Points on a hilly landscape, in no order, each with its height.
From any point a ball rolls to the lowest of the 3 points nearest to it. It stops when none of these is lower. Distance is the straight distance between rows; heights are no part of it.
q32 h=354: [-22  17  42 -26  10  15 -33  13   7 -16   1  18  39  20  -6  -5  18  -3
 -16  22   8  -1]
q550 h=515: [  3 -12 -14  -1   0  13   3   5  -8   4 -10  -7 -12 -12   7  -6   5  10
  -2   3 -25  -6]
q276 h=501: [  0  -1 -15   4   4   0  24  -6   3  10  -3 -12  -5   3  -4   3  -5  20
   5 -39 -15  20]
q700 h=441: [ -7  35  39 -24  10   1 -12  29  -2 -14  19  26  53  15 -13  -9  16 -21
  -3  17   6   2]
q650 h=55: [ -8  13  21  24   5  -2  13  12  -8  21  -7  -6 -48 -28  33   9  21  21
  21 -31  14   4]
q198 h=640: [ -2   3  -1  21   0 -24   8   8   3  23  -3  -8 -52  -6  14   1   6  20
  -6 -26  15  10]
q658 h=463: [  7 -10 -16 -31   3 -17 -16 -11  18  30  -5 -25 -23  -9 -14  30 -11   4
 -14  -2 -35  11]
q231 h=727: [ -9   0  -1   9  -2  15  14  14 -26 -13 -11  15  11 -37   6  -7   8   7
  18  -5 -11   1]
q967 h=383: [  1   3 -32  12 -11 -26  18  16   7   8 -13  -4   4   3 -15  -5 -22  24
   8 -38 -21  21]
q799 h=388: [ -8  22  50 -40 -19 -14  10  19  10   8  24 -29 -23  25  -4 -23 -13 -10
  -2  -7 -30   3]
q559 h=342: [  2  12  -1   2  -7   1  24  14  -4 -18   8  28  24   0  -5  -3   4  -1
  15 -23  -6  21]
q333 h=460: [ -1 -27 -35   8   9   6 -10 -43   8   1  -3   6  28  17 -10   5  -2 -44
 -30  40  20  -7]
q645 h=485: [  7  21  44 -11 -17  -2  30  30  -7 -15  12  13 -10   6  12 -28  -7   8
  16  -7 -16  -1]
q244 h=434: [  3   6  17 -19 -16 -23   7   5  30  18  16 -23 -41  30  -6  20 -24   2
  -7  -9  -3   6]
q926 h=597: [ 17 -26 -47   6   9 -13   5  -3 -24 -21  -6  27  23  -2 -51 -12 -48 -10
   3  -7 -10  34]
q991 h=567: [  2  12  11  -4   1  17  10  16 -16 -29  18  29  57 -12 -22 -38  14 -19
  17 -17 -13  20]
q965 h=637: [  3  12  42  -1   7  18 -16   7 -23  15  -3   3 -21 -45  41  10  31  34
  15  -1   5 -24]
q143 h=439: [  9  -8   4 -33 -14  -4 -15 -15  12  26   7 -35 -18  18  -2  21   9   5
  -4  -6  -7  -7]
q566 h=638: [-16  14  13   9 -11   8   4  25 -13 -10  -3  14  12 -23  23  -8  23  11
  14  -2  15 -11]
q994 h=612: [  0  -2   6   2   9  -3 -11   6  -6  10 -13 -18 -22 -17  40   8  24  16
   3  15   9 -28]
q234 h=535: [-13  42  40   8  -5  -2  10  32   4 -16  18  32  55  13   5 -24  12 -18
   1   4  11   9]
q332 h=464: [ 11  16 -30 -13 -25 -29  17   3  15  14   0 -25   3   8 -26  -1 -38  14
  -4 -30 -25  30]
q739 h=749: [ 11 -27  -9  29   4  21   5 -21 -23 -12 -11  24 -26 -31  12   1  -2  10
  12   8  -5 -17]
q388 h=750: [-29  28  39 -16 -15 -11  31  39   1   0  17   3 -19  -2  40 -28  -4  -4
   0  -1  -7   4]
q432 h=619: [ 17 -28 -33 -33  22   5 -34 -35   0  12   6 -18 -22   0 -25  28  -5 -30
 -12  30 -10 -23]
q858 h=639: [  8 -12  -2  40  18  15 -15 -22 -15  20 -21  -9 -70 -30  36   5   9  20
  15 -23 -18   0]
q549 h=411: [-26  33  57 -29  -8   8  -9  25  -1 -30  22   7  26  18   8 -38   8  -4
 -11   7 -10  -5]
q971 h=557: [ -6  40  36   0  -6  11  -5  33 -19 -20  10  48  70  -8 -14 -27  15 -24
  14   0  -4  22]
q166 h=358: [  0 -29 -38  25   5   4  13 -11  11  -4   4   4  34  18 -30  -8  -8 -35
  -3   2   1  20]
q218 h=264: [ 16 -28  -1   3  12  18 -24 -30  -7  -1 -12   4 -25 -23  14   8   5   8
  -1  17   2 -38]
q918 h=769: [  4   4 -41  24 -13 -41  12  -8  16  15  -5 -23  -5  -3  -7   9 -30   5
  -8 -17  -5  19]
q688 h=370: [ -7  15  33   1  -4   1  15  34 -30  22   3  -1 -29 -27  21 -10  12  12
  30 -19   5   2]
q81 h=251: [-13  16   1  17 -11  24   9   8 -14 -12  -5  35  55 -35  -1  -5  14 -12
  31  -2   3  19]
q187 h=660: [  7  -7 -24  51  15 -14  -6 -29  -2   6 -28   2 -59 -21  42   2  -6   9
  10  -9   6 -14]
q164 h=712: [ -2  15  51 -24  -5   2  -3  16 -26 -11  12   7   0 -13  15 -22  14  19
   4  -7 -10 -23]
q433 h=540: [ -5 -10 -20  26   6 -30 -13 -12   8  27 -21 -19 -60  -9  18  13   0  22
   3 -14  -1  -3]
q975 h=491: [-10  14   5 -17 -10 -16  21   8  22  -3  21 -11  13  35 -24  10 -10  -8
  -3 -22  -5  19]
q20 h=562: [-11 -14   8  35  -2  26 -26  -8 -33  -8  -5  49  25 -47  18   8  -2  13
  25  44   7 -10]
q748 h=497: [  8  -2 -37  -5  13  -6   1  -2  -7 -14   8   6  21  -6 -40 -21 -34 -11
   2 -11 -33  15]
q191 h=494: [ -5  23  11 -19   6 -15   0   2  14  -1  15  19  62  31 -23 -27  -1 -46
 -11  -3  17  17]
q138 h=287: [ 11 -16 -20 -11  -3  -6 -13 -30  -4  22   0 -20 -23   4   0   6   4   8
  -6   5 -18 -16]
q76 h=375: [ -8 -12 -22   4   2  -1  10 -20   5  13  -8  -9 -29   2   4  17   8  11
  -3   9   9 -11]
q391 h=278: [-20  25  55 -23 -25   0   8  32   9 -10  14 -23  -4  17  10 -33   6  -8
  -4  -4 -39   6]
q397 h=549: [-22  21  15  14   3   5 -13  11  -2  -4   0  14   8 -18  32  16  25  27
  -3  21  23 -22]
q229 h=499: [ -8  -6 -21  28  -2  -1  40  -1   7  -9  -7  22   4  -9  -3  -3  -3  -2
  14 -12  -5   7]
q55 h=569: [-17  23  61 -24   4   0 -30  19  -8   2   2  -9 -26  11  40 -18  23  33
 -10  11  -8 -27]
q299 h=252: [-26  23  42 -14  -8  -5   1  13  17 -22  11  22   7   9  12 -10   0  -9
  -9  16  16 -11]
q173 h=445: [  1  -9 -13  30   4   1   0 -20  11  13  -7  -4 -37   0  29  14  19  13
   3  13  11 -35]
q708 h=814: [ 35 -35 -46  39  22  -4 -13 -43 -25  -9  -7  41   0 -19 -21  21  -4  11
  14   4   8  -9]
q444 h=858: [ 23 -40 -32  11  25  13 -20 -38 -26 -12  -3  39   1 -19  -8   9   3   2
   0  21  13 -31]
q300 h=482: [-21  -1   8   9   3  11 -25   0  13 -18 -14   2  17  -2  31   8  24   2
  -9  34  28 -22]
q320 h=379: [  9   2   0 -11  -3 -15   2  -1  28  33  -2 -16 -36  23   7  21  -1  15
  -4 -12  -7  -5]
q351 h=589: [ -9  15  21  -1  23  18 -35   9 -19 -32  -6  10  51   1  -8  -9  32 -13
  -6  15   0 -14]
q592 h=457: [  7  13   7  -6  -1  10  32  27 -18 -21   4  16  23  -8 -20 -24   3  30
  16 -35 -19  25]
q281 h=564: [ -7   8  43 -18  18   5 -27  10   2  13  -2 -14 -31  -4  48  -4  45  30
  -6  16  25 -29]
q565 h=308: [ -3   6  14   8   2  -1  11  21  -9  14   0  -1 -27 -15  21  -7  13  25
  21 -15 -10  -2]
q887 h=416: [-14 -16  -6  49  -3  28  -1 -13 -22  -9   0  33  14 -36  21  -4   2  -4
  21  33  28  -9]
q972 h=636: [ -5 -21 -26  34  10   3   6 -28   7 -23   0  13  11   5   2  13   7 -31
  12  21  19  -6]
q992 h=217: [ 12  36   1 -28 -22 -48  16   9  20  14  11 -35 -16  18 -12  15 -22  -5
 -15 -17 -32  29]
q521 h=536: [ -7  24  29  -3 -15  13   6  30 -10 -16  -8  23  45 -21  -5 -17  22  11
  13   7 -10   3]
q783 h=651: [ -4  -3  18  35   8  21  -2   4 -20   7 -17   7 -26 -31  32   3  20  13
  11  -8  -3  -2]
q676 h=551: [ -7  29  16   3 -17 -32  37  29   0   0   2   2 -33  15   8 -22 -23  14
   6 -32 -11  29]
q24 h=300: [-17  -5  13   0  14  26 -39 -15 -17 -10 -14  11  17 -32  19  12  33  13
   0  42   1 -26]
q237 h=458: [-16   8 -29  25 -13  10  33   8   0 -13  -4  26  32 -14 -17  -1   0 -22
  23 -13   7  12]
q383 h=408: [ 11  -9  -5 -24   3  -8  -9 -17  24  32 -17 -32 -38  10   8  25  -1  20
 -12  -5 -18  -7]
q754 h=623: [-20  22  51  -4   0 -21  16  16 -13  12   6   5 -51 -27  45  -7  33  18
   9  18  29 -12]
q747 h=362: [  7  -2 -40  -9  15   2   7   3  29  15   7  -3  43  30 -55  18 -15 -57
 -27   2   8  14]
q630 h=242: [  7 -18 -17 -15  10  27 -23   1   6  -5   5 -14  29  23 -40   6 -18 -53
 -11  22  21   7]
q145 h=468: [ -1 -23  -1 -27  15  21 -20  -6 -11 -10 -10 -19  21  12 -10   0  14  -2
  -1  17  -4  -3]
q376 h=426: [  6  19   8   9  -3 -32  32  29  -3  18   3 -11 -19   9   2  -6 -22  31
   6 -32 -16  20]
q585 h=575: [  6  27  35   5 -25   6  43  44 -11 -28  18  34  14  -7  -1 -25 -11 -10
  29 -19  -3  29]
q242 h=449: [  9 -35 -38  14  -3 -11   1 -36  19  14  -9 -12 -11  14   3   9   0 -21
 -12  30   7 -15]
q297 h=529: [ 22  -7 -19 -43   6   7 -14  15  16  -5  14 -36  11  19 -46   6  -8 -24
 -13  -3 -30  18]
q684 h=484: [ 14  15  20 -17  -5 -13   8   9  22  14   1 -21 -34   5  22  14  11  23
  -6   4   9 -20]
q265 h=677: [-14  20  46  -9  -3  -5  16  39  -3   1  12   9 -32 -15  35  -5  18  12
   6   2  27 -11]
q665 h=588: [-12   2  34 -12   5 -12 -12  14 -15  15   1  -9 -49 -13  52   2  37  15
  -5  14  24 -27]
q755 h=250: [-23  16  12  41 -11  11  21  21  -3   0   1  35  33 -33  11  -1   9 -15
  31  14  33  15]
q419 h=473: [  2  10   6  -5  -9  -2  28   4  14 -18   8   7  27  28 -19 -15 -17  -7
  13 -12   5  33]
q239 h=373: [  8  12  29 -17  -4   3   5  22  -6 -11   9   8  25 -14 -13 -16  13   5
   4 -12  -7   7]
q74 h=277: [ -4 -18 -31  -7  -6  -8   6 -21  14  10  -5 -21  -5   8 -27  11  -8  -9
  -5   3  -4  19]
q57 h=410: [  7  13 -18 -14 -16 -35  13   1  27  23   5 -29 -36  11 -12  16 -28  10
 -21 -17 -19  23]
q570 h=558: [  8  15 -11  12   0 -40  16  15  14  22  -2 -18 -37   9   1   2 -17  19
  -4 -24   1  10]
q751 h=378: [  0  12   2   1 -14  -9  30  23   2 -11   0  17   2  -4  -3   0  -2  13
  15 -25  -1   8]
q68 h=490: [  6 -15  -2   9  18   6  -5 -19  18  23  10 -25 -50   1  44  22   9   6
  -9   5  31 -31]
q801 h=512: [-17  -9  -1  29  11 -12  14  -8  -9  12  -9 -15 -43 -20  47  16  30  13
  16  -4  24 -26]
q966 h=443: [ -2  13  12  23  -2  13  21  33 -12 -17  11  28  33 -19  -3 -16   6  -1
  25 -18   7  11]
q694 h=76: [ 11 -17 -39 -21  -1  -3 -14 -12   1   4  -6 -15  -9  -1 -33  12 -21 -19
 -13   4 -28   9]
q547 h=414: [-11   5  18 -21  -8   6 -26   5   8 -11   0   0  22   8  11  16  20   9
 -12  12  28 -13]
q305 h=542: [-26  -4  -6  12  18  14 -21 -19  10 -10  -5  19  27  14  15   9  21 -27
 -10  34  31 -17]
q945 h=224: [ -7   7   1   2 -16  -7  14   6  15   8   6   2  -3  15  -1  12   0   0
   0 -12  14  -1]
q712 h=405: [  5   1 -13 -10 -19 -19  11  -9  25  27  13 -16 -13  22 -29  16  -4   5
 -13  -4   8   2]
q788 h=580: [  7 -11 -25  30  12 -14   1 -15 -11   7 -20 -11 -36   0  13  -3 -21  20
  -1 -16 -13  -6]
q969 h=413: [  0  12  21 -22 -16  -9  25  11  20 -10  16   8   6  40 -15  -6 -27 -18
  -5 -12  15  20]
q899 h=479: [ 16 -12 -26 -21  19  20 -28  10  -2 -10  10 -19   9   3 -47  26 -27 -48
 -20  12 -20   2]
q182 h=584: [  0 -13 -17  16   7  22  -2 -29  15  -1 -13  -1  -2   2  17  16  16 -13
  -7  33  35 -26]
q163 h=218: [ -6  -7 -49  26  -7 -31  28  -9  11  -7  -9   2  28   3 -30   3 -33 -18
   3 -23  -5  34]
q355 h=582: [ -5  16  36   2 -11   3  18  31 -14  -3  13  11  10 -32  13  -9  18  13
  25  -6   0  -4]
q543 h=626: [ 14   8  16 -41  -7 -16   9   6   1  -3  15   3  -7  22 -21 -19 -12  13
   1 -11 -34  13]
q703 h=312: [ 10 -10 -28 -20  13  21   3   5   9  -8   9 -13  51  21 -49   5 -33 -49
 -12   9  -5  25]
q660 h=227: [ -3  13  13   1  -2   5   8  16  -4 -13   4  16  34   2  -1 -14   6  -4
   7  -1   9   8]
q768 h=69: [-27   5  15  12  12  36 -27   0 -26 -17   1  23  30 -33  19   5  20  -3
   8  22   3 -15]
q761 h=570: [  0   7  -9  -9 -10 -19  18   0  29  10  23 -21  20  27 -40  16 -26 -24
 -20 -10   6  30]
q99 h=574: [-13  11  12 -13  17  32 -15  20 -11 -24  -3  13  57  -9 -22 -22  17 -16
   2   4  -1  -1]
q951 h=587: [-10   2   2   4  15  16 -18 -14   7 -26  -6  12  44  18  -9   1  17 -46
 -15  16  27 -12]
q246 h=502: [ 34  33  -3  -6 -17 -40  23  22   9  19   5 -28 -16   7  -9   8 -42  15
 -20 -28 -33  39]
q58 h=895: [ 32 -39 -38   7  22  11 -22 -35 -11   0 -12  11   0   5 -34  14  -8  -4
  -3  15  19  -8]
q635 h=433: [  4 -12  -1  13   1   3  -5   3 -24  11 -27 -11 -27 -21  23  -8   6  29
  14 -36 -27   2]
q319 h=816: [ 22 -12  -7  24   8  16   8 -25 -33 -21  -4  40   6 -36  -5  -1  -3  -3
  12  15  -1  -2]
q557 h=559: [ -8  20  11  -4 -24 -31  27  17  17  22  13  -4 -34  23  -3  -4 -22  19
   3 -23  -2  21]
q999 h=210: [-11  14  39 -18   3  12 -26  18  -3 -18  -3  -3  25  -4   5 -12  28  22
 -10  15  -1  -9]
q443 h=440: [-36  25   9  14  10  19 -13  10  -2  -7 -10  41  48  -1  12   8  22 -13
  -3  29  24  -3]
q266 h=380: [-32  -3   7   0  11  33 -48  -5 -11 -21 -14  23  20 -22  13  19  38   1
  -1  59   8 -31]
q82 h=516: [  2  -5 -14 -18 -15  12  -9 -16  30  18  11 -17  -4  27  14  13   9   1
 -15   0  30  -3]
q915 h=374: [  4 -19  -1  23  22  22 -38 -37 -31 -22 -13  37  14 -28   6   0  12  -8
  14  44  17 -23]
q605 h=541: [ 14 -11 -16 -28   7   8   3 -17  18  24  -2 -38  -2   6 -26  21  -2  -5
 -13  -9 -27  -2]
q3 h=568: [  3 -23 -12 -15   3  10 -23 -23   1   6  -6 -13   9   6 -10   9  -7 -23
 -12  34  10 -16]
q283 h=432: [ 21  14  -1 -39   1 -26   1  -7  20   8  15 -34 -16  14 -36  17 -10   1
 -29 -21 -31  24]
q114 h=689: [ 15 -23 -16  26  16   1  -7 -34 -17  13  -7   6 -35 -25  11  11   0  16
   8  -2 -16 -16]
q808 h=538: [ 11   3 -24  10 -17 -29   2  -1   2  19 -28 -24 -29   7   2  13 -29  20
   3 -40 -28  22]
q31 h=82: [-29  31  30 -27 -31  -2   2  21  27  -2  18 -34 -11  24  17 -28  -5 -23
 -13   6  -1   4]
q555 h=493: [ 24  16  32 -35 -22 -14  12   9   6  12  28 -16 -31  32  -8   8 -11  12
 -10  -8 -20   1]
q287 h=310: [  6  -6 -46  16   1  -9  15 -13   0 -16  -1   6  25  19 -40  -5 -27 -29
 -12  -5   3  30]
q785 h=923: [ 18 -35 -29   0  22  14  -2 -24 -21 -22  -8  13   3  -3 -35  -4 -24 -23
  -7  18  11   9]
q667 h=419: [-15  37  38  -5 -12 -11  24  34   9 -19   8  19  25   5   6 -21 -12 -12
  -8  -1   1  12]
q344 h=547: [  3  16  14 -14  22   4 -25  37  -9 -28  23  16  65  38 -31 -36  10 -37
 -18  -2  -5  13]
q839 h=466: [  4  -8 -25  25   5 -34   0  -2  24  38 -15 -31 -34   6   9  19 -14  10
  -7  -6  -6  -1]
q254 h=779: [ 14 -32 -36  39  13   9   3 -42 -10 -14   6  30  -6 -17 -19  12  -7  -4
  14   8   7  -6]
q582 h=361: [ -4  -2 -25   2  -6 -15  23  -2  12  14   4  -3   8  27  -7   4  -4  17
  -7 -10  -1  20]
q474 h=583: [  2  -8  10  -2  -2  13 -19   9   7   1 -13 -10 -12  -9  26   4  19  17
 -15  13  16 -34]
q933 h=340: [  0  22  30 -29   1  14 -32  -1  -1 -10  -2 -14   5   1  17  10  28  14
  -8  13   1 -34]
q577 h=737: [ 12 -31 -26  30  18  -1  -7 -35  -6   2   9  20 -28  -4  -5  10 -18  18
  -1  10   1 -15]
q454 h=496: [  4  -2  24  -9  -2   3 -24 -13  17  27 -11 -18 -32  13  24  14   4  21
  -1   8  10 -29]
q917 h=713: [ 26 -23 -20  39   7 -14 -32 -23  -6   7 -32 -14 -47  -9   6  11 -30   9
   1 -10 -32  11]
q977 h=140: [  9  19  50 -30  -6   7   5  18 -10 -33  18   8  36  12 -21 -31  -6  -4
   5  -8 -15  18]
q450 h=363: [-15  -6 -50  32   6  -4  18 -12   5 -28   3  24  40   6 -24 -15 -24 -24
   2  -7  -3  19]
q48 h=430: [ 16  -4 -13 -22   1   6   3   8  -2   5  11 -22  27  22 -39  -4 -18 -24
   2 -20 -18  22]
q15 h=417: [ -5 -17  -9  -4   4  17   4  -4  -1 -10   0   5  39  11 -10 -15  -1 -25
  -3  11   2  11]
q973 h=268: [ 13 -15 -24 -17  10  20   1  -5   4   7  -7 -10   5  14 -23  -1 -14 -15
  -5  -3 -13  10]
q834 h=402: [  5   7  15 -10  -4 -13  21  18   5  17   2  -8 -22  -2  17  -2   7  26
  17 -16   6  -9]
q698 h=302: [-17  -2  -3  28  -2  23  -9  -1 -12 -19 -17  26  20 -23  18   3  18  -6
  13  32  18 -10]
q410 h=770: [-30  10  27  25  -6   6  -6  15 -15  14   6  16   1 -43  26   5  18  17
  18   9  45 -18]
q611 h=777: [ 32 -33 -36  20  11 -12 -29 -42 -12  15 -16   1 -43  -2 -10  13 -26  14
  -6   7   0 -12]
q118 h=809: [  4 -26 -26  22   0   6  10 -25 -11 -15   1  17  -1 -12  13  -6   2  -1
  12  -2 -24  -2]
q147 h=476: [  6  -4  21 -25 -12  -5  -6   1  17  18  10 -15 -18  21  20  15   2  17
 -12   6  15 -11]
q315 h=599: [-16  20  56 -23  -5  -4  -9  29  -4  -2  13 -14 -30   9  33 -17  -2  25
 -21  14  -1 -16]
q939 h=572: [ 11 -11   5  10  10  15 -15   9 -18  10 -20  -3 -15 -31  29  -5  13  25
   4 -11 -14 -15]
q389 h=235: [ -1  19  41 -27 -14  -1  -8  12   7 -12  23  -9  16  30 -14 -23 -10  -7
 -15   5  -3   9]
q794 h=509: [  0  -3 -32   3 -10 -35   5 -14  27  23  -1 -43 -17  15 -14  28 -13   6
 -18   2  -9   5]
q12 h=647: [-13  16  32   2  -3 -16  45  39  -1   0  14  18 -25  -5  21 -27   3  -5
  13 -27   4  10]
q126 h=784: [ 17 -27 -47  51   4 -21  -9 -46   7   0  -5   7 -21  -1  -3  14 -19   4
  -7   7  13 -17]
q646 h=698: [-12   1   2  17   1 -10  16   6   4  23   4   7 -30   1  28   7  13   8
   9  -8  26   4]
q729 h=514: [ -1  16  36 -14 -12  -7  -4   7  16  -2  14   3 -22  26  22  -1   9   5
 -22   1  30 -10]
q846 h=403: [ 22 -22 -36  24   0 -16  -4 -17 -10   2 -18   4 -13  -6  -7  -6 -27   8
 -11 -17 -20  10]
q495 h=188: [ 22 -29 -34  -3  16  -7  -9 -20 -21   8  -6   9 -14  -3 -18  -5 -18   4
   1 -14 -23  -2]
q493 h=603: [ -7  -2   5  29   1  10  -2   1  -9  -6  -8  -5  -8 -35  24   3   9  15
  -3   5   4 -15]
q806 h=517: [ -5  12  41 -23  -2 -11  -6  13  10  12   4 -15 -36  12  31   0  13  18
 -21  13  33 -30]
q749 h=608: [ -8  12  42  -5   4   2 -19  21  -2  -3   9   8  -3 -17  21  17  29  36
 -11  19  15 -26]
q527 h=510: [ 14  -7  12 -34   0  15 -36 -15   9  37 -11 -38 -41  20  20  21  11  24
  -2  12  -9 -22]
q598 h=156: [  7   7 -32 -24   2 -20  14   3   1   4  -9 -19  15  12 -44  -5 -20   7
  -5 -33 -30  40]
q331 h=475: [ 17  15  28 -44 -24 -17  10  16  17   5  25 -37  -9  25 -20  -7  -8 -17
 -12 -15 -44  12]
q934 h=196: [  2 -24  -1   3   9  28 -19 -32 -28 -14  -7  25  10 -34  13   4   7  -1
   3  30  10 -21]
q441 h=504: [  9  -1 -33  -1  -3 -18   7  -4 -25  -3 -12  -8  18   0 -21 -19 -29  19
  10 -36 -51  35]
q631 h=135: [  1   5 -13  25  10 -21   4  10 -14  23 -21 -28 -40 -14  30   5  -6  26
  10 -45  -8  12]
q484 h=183: [  1   9 -36  24 -21 -36  26  10   6  -1  -6  -4  22  10 -15 -18 -21   3
   2 -26  -9  34]
q829 h=849: [ 35 -33 -35  29  31   5 -14 -44 -27  -4 -10  26 -25 -20 -19  24   1  25
   2   0  -1  -9]
q962 h=399: [  0 -10 -11 -31   7  23 -21  -1  -1  -3   7 -25  15   5 -24   0  -5 -30
  -7  16  -9   0]
q757 h=37: [ -6  10   8  13  -8  17  20  12   2 -12   2  28  43 -15  10   7  17  -1
  20   6  21   0]
q983 h=393: [  2 -17 -20 -12   0  27  11 -13  -6 -11  -7  -6  13  -5  -4  -8  -2  -7
   5 -14 -22  -1]
q286 h=481: [  5  -8  -1 -12  20  30 -12  14  -8 -26  -2   2  47  20 -25 -14 -10 -45
  -5   8   0   2]
q485 h=519: [ -1 -20  -6 -24  12  24 -27 -20 -11 -13 -16  -1  12   1  -1  -6  14 -14
 -14  27   2 -15]
q600 h=198: [  9 -33 -15 -13   9  13 -24 -36  -4   9 -12  -1 -23 -10  10   2  -2   1
  -3  11   3 -24]
q741 h=573: [-11  -9   8  31  13  10 -11  -7 -15  33  -9 -14 -59 -33  47   8  27  11
   8 -12  11 -14]
q769 h=555: [ 14   7  17 -36  -1  -5  -2   7  -4  12   7 -13 -11  17  -3 -12   2  14
  -7 -15 -20  -3]
q979 h=431: [ -2   5  -7 -18   4   8  14  14  -3 -11  -7   0  37   5 -26 -13   5  -8
  16 -12 -16  18]
q10 h=546: [ 20 -12 -26 -10   2 -23  -3 -10  -4  26 -13 -26  -3   5 -27   4 -16  11
  -7 -24 -37  15]
q417 h=539: [ -4   6  46 -24 -10   4 -19  14  -7   9   0 -15 -24   2  30  -1  19  38
 -16   0  21 -19]
q678 h=465: [ -1   7 -11   2  -5  -2  18  -4  20  -5  -3  14  53  27 -23 -11  -3 -33
  -7  -3  13  23]
q88 h=325: [  7   0   0 -25  -1  16  -6   4  10   2   7 -19  40  22 -36   1  -3 -34
  -9   2   7   1]
q958 h=389: [  2 -21 -53  18  -4 -11  15 -31   5 -11  -6   5   2   3 -20   1 -33 -20
  -6  10   1  16]
q457 h=428: [-24  11  26 -15  11  24 -33  -5  -1 -21  -8   9  26  14  -1   5  29  -5
  -5  27  22 -17]
q943 h=498: [-14  23  19 -32 -22 -31  21  16  36  20  21 -29 -30  34  -9   0 -29  -2
 -15  10 -17   4]
q845 h=710: [-16   3  16  19  -6   7  20  23 -18   0   0  24   1 -24  19   8  17   5
  15   1  34   3]
q618 h=323: [  6  -9 -13  -4 -19 -10   6  -5  17  18  -4 -13 -21  11   0  14   5  10
  -8  -7   4  -8]
q211 h=324: [ -4  26  39 -14 -11   7   7  14  18 -21  22   7  20  28  -8 -12  -2 -15
 -13   3  10  14]
q689 h=527: [-12 -15 -28  -9   6   9 -11 -28  23  10   5 -20   8  36  -8  21 -14 -40
 -16  23  13  -6]
q100 h=360: [  7  -3 -14 -20  10  11  -6   5   7  -8  -1  -9  39  17 -26   1  -4 -22
   1  -5   0   7]
q326 h=39: [  1  14  22  -2  -4  -3  26   6  22 -10  14  18   4   1  15  -3   8   6
   6   0  16  -9]
q541 h=409: [ -1  11 -10   9 -12   3  30   9  -4 -19   5  29  36 -11 -27 -24 -11  -9
  12 -19 -15  35]
q409 h=586: [  7 -20 -37  37   3 -28 -15 -24   8  21 -23 -18 -55  -4  17  13 -19  13
   4  -4  -2 -13]
q976 h=355: [ 13  -2 -13   1   1 -13   6   0  10  30 -21 -31 -44  -5   9  16 -11  20
   5 -26 -20   9]
q615 h=467: [  1   3 -19   1  -6  14   4 -10  14 -14  -4  17  33  -9  -6  -6  -2 -26
  10  -2   5   2]
q226 h=751: [ -6 -19 -25  52  -3  -2   5 -29 -12   1   3   7 -37 -20  14  12   5   6
  22  -1   7 -16]
q935 h=330: [-15  -5   0   9   5  34 -16   0 -22 -24  -8  35  44 -35   4  -9  19 -14
   8  23  -1   4]
q564 h=581: [  9  13  43 -18   3   9 -13  24  -8   4 -11  -7 -29 -20  36   0  15  29
  13  -9   7 -19]
q436 h=513: [  4   4   5 -17   0  16  -5  36 -12  -6  13  -1  53  30 -52 -24   1 -37
   8 -19  -3  19]
q467 h=667: [  3 -11 -49  46  -2 -33   4 -21   6  19  -6 -16 -28   1   4   4 -35  15
  -2  -3  -1   3]
q908 h=418: [ -4  -2   3  -7   1 -26   2   6  11  39 -14 -23 -46  11  18  21  -4  16
  -9  -9  20 -17]
q345 h=353: [ -7  17  38 -25 -14  -1  15   8   3 -11  18  -2 -11  22   7 -26 -12   4
  -1 -11  -6   0]
q374 h=778: [-15  -8   0  39   0   1  32  10  -6  -1  15  25   4 -39  16  10  18   2
  26  -9   9   7]
q379 h=337: [ -1  -8 -46  11 -17 -21  23  -8   1 -11  -8  13  13   8 -23  -8 -23   6
   9  -6  -9  16]
q990 h=75: [  7  10  41 -38  -2   9 -19   6   0  -5  26 -10  19   7 -17  -7  19   0
  -8   2  -6  -6]
q853 h=352: [ -5   5  25 -30  -9   1 -18  -6  19  -3  22 -11  11  28 -20   7  -2 -25
 -15   6  24   2]
q14 h=615: [  4 -16 -19  30   0 -13   9  -8  10  10 -15  -6 -28  -6  17   8   1  27
  -2 -15  -4   7]
q985 h=176: [  6  15  19  -8  -3  -8  23  28  -3  -1   4   1 -20   4   7 -18  -4  30
  26 -27 -25  13]
q180 h=503: [  5  13  -7  -1   9  23  -1   4  -5 -29  -9   7  54  10 -23 -25   4 -25
  12  -9  -4   7]
q160 h=511: [ -8 -16   5  37  -1  13   0 -17 -16   0   3  17   1 -40  35  10  18   5
  12  28  24 -22]
q362 h=387: [  3 -29 -43   2  -6   5 -10 -37   9   3   3  -4   2  10 -11  13 -15 -21
   1  20  13   5]
q93 h=500: [ -6  -7  -5  -7 -15  18   8 -14  -4 -18  -4   0  11  -9   6   9   9   1
  -4   4  12  -8]
q997 h=505: [-19   0   2  -8  20  32 -35 -11 -16 -19 -10  11  42  -2  -5 -15  21 -13
 -13  41   8 -17]
q548 h=571: [-11  -2   9  -5   0  13  -4 -12 -13  -2  -4 -16 -12   3  18   0  19   9
   5   8  -3 -15]
q733 h=804: [  4 -35 -26  44  12  10  -1 -22  -6  -8  14  29 -12 -31  10   8  -1   0
  13  22  11 -18]
q196 h=386: [  5  -2 -42 -11   4 -16   1   2   6 -15  -8  -8  23  10 -46  -1 -32 -39
 -14  -1 -15  31]
q594 h=537: [ -1 -13   7 -10  -1  12 -24 -20  10   1  -7 -15   6   9  19  24  16   6
 -21  36  32 -32]

Where does a ball stop that starts at each point below?
q991 | q757
q845 | q650
q182 | q999
q801 | q600
q305 | q999
q975 | q990
q126 | q694
q994 | q694
q410 | q999

Call two points neighbours if one is among the 3 nearest of the other. Go from one point of each pair to the other, from neighbour to neighbour, staying as low as possible. Name the highest point that can't be avoided.
q31 and q990 | q345
q977 and q618 | q211
q484 and q768 | q196
q598 and q934 | q332
q985 and q650 | q565
q630 and q990 | q853
q768 and q934 | q24
q977 and q990 | q389
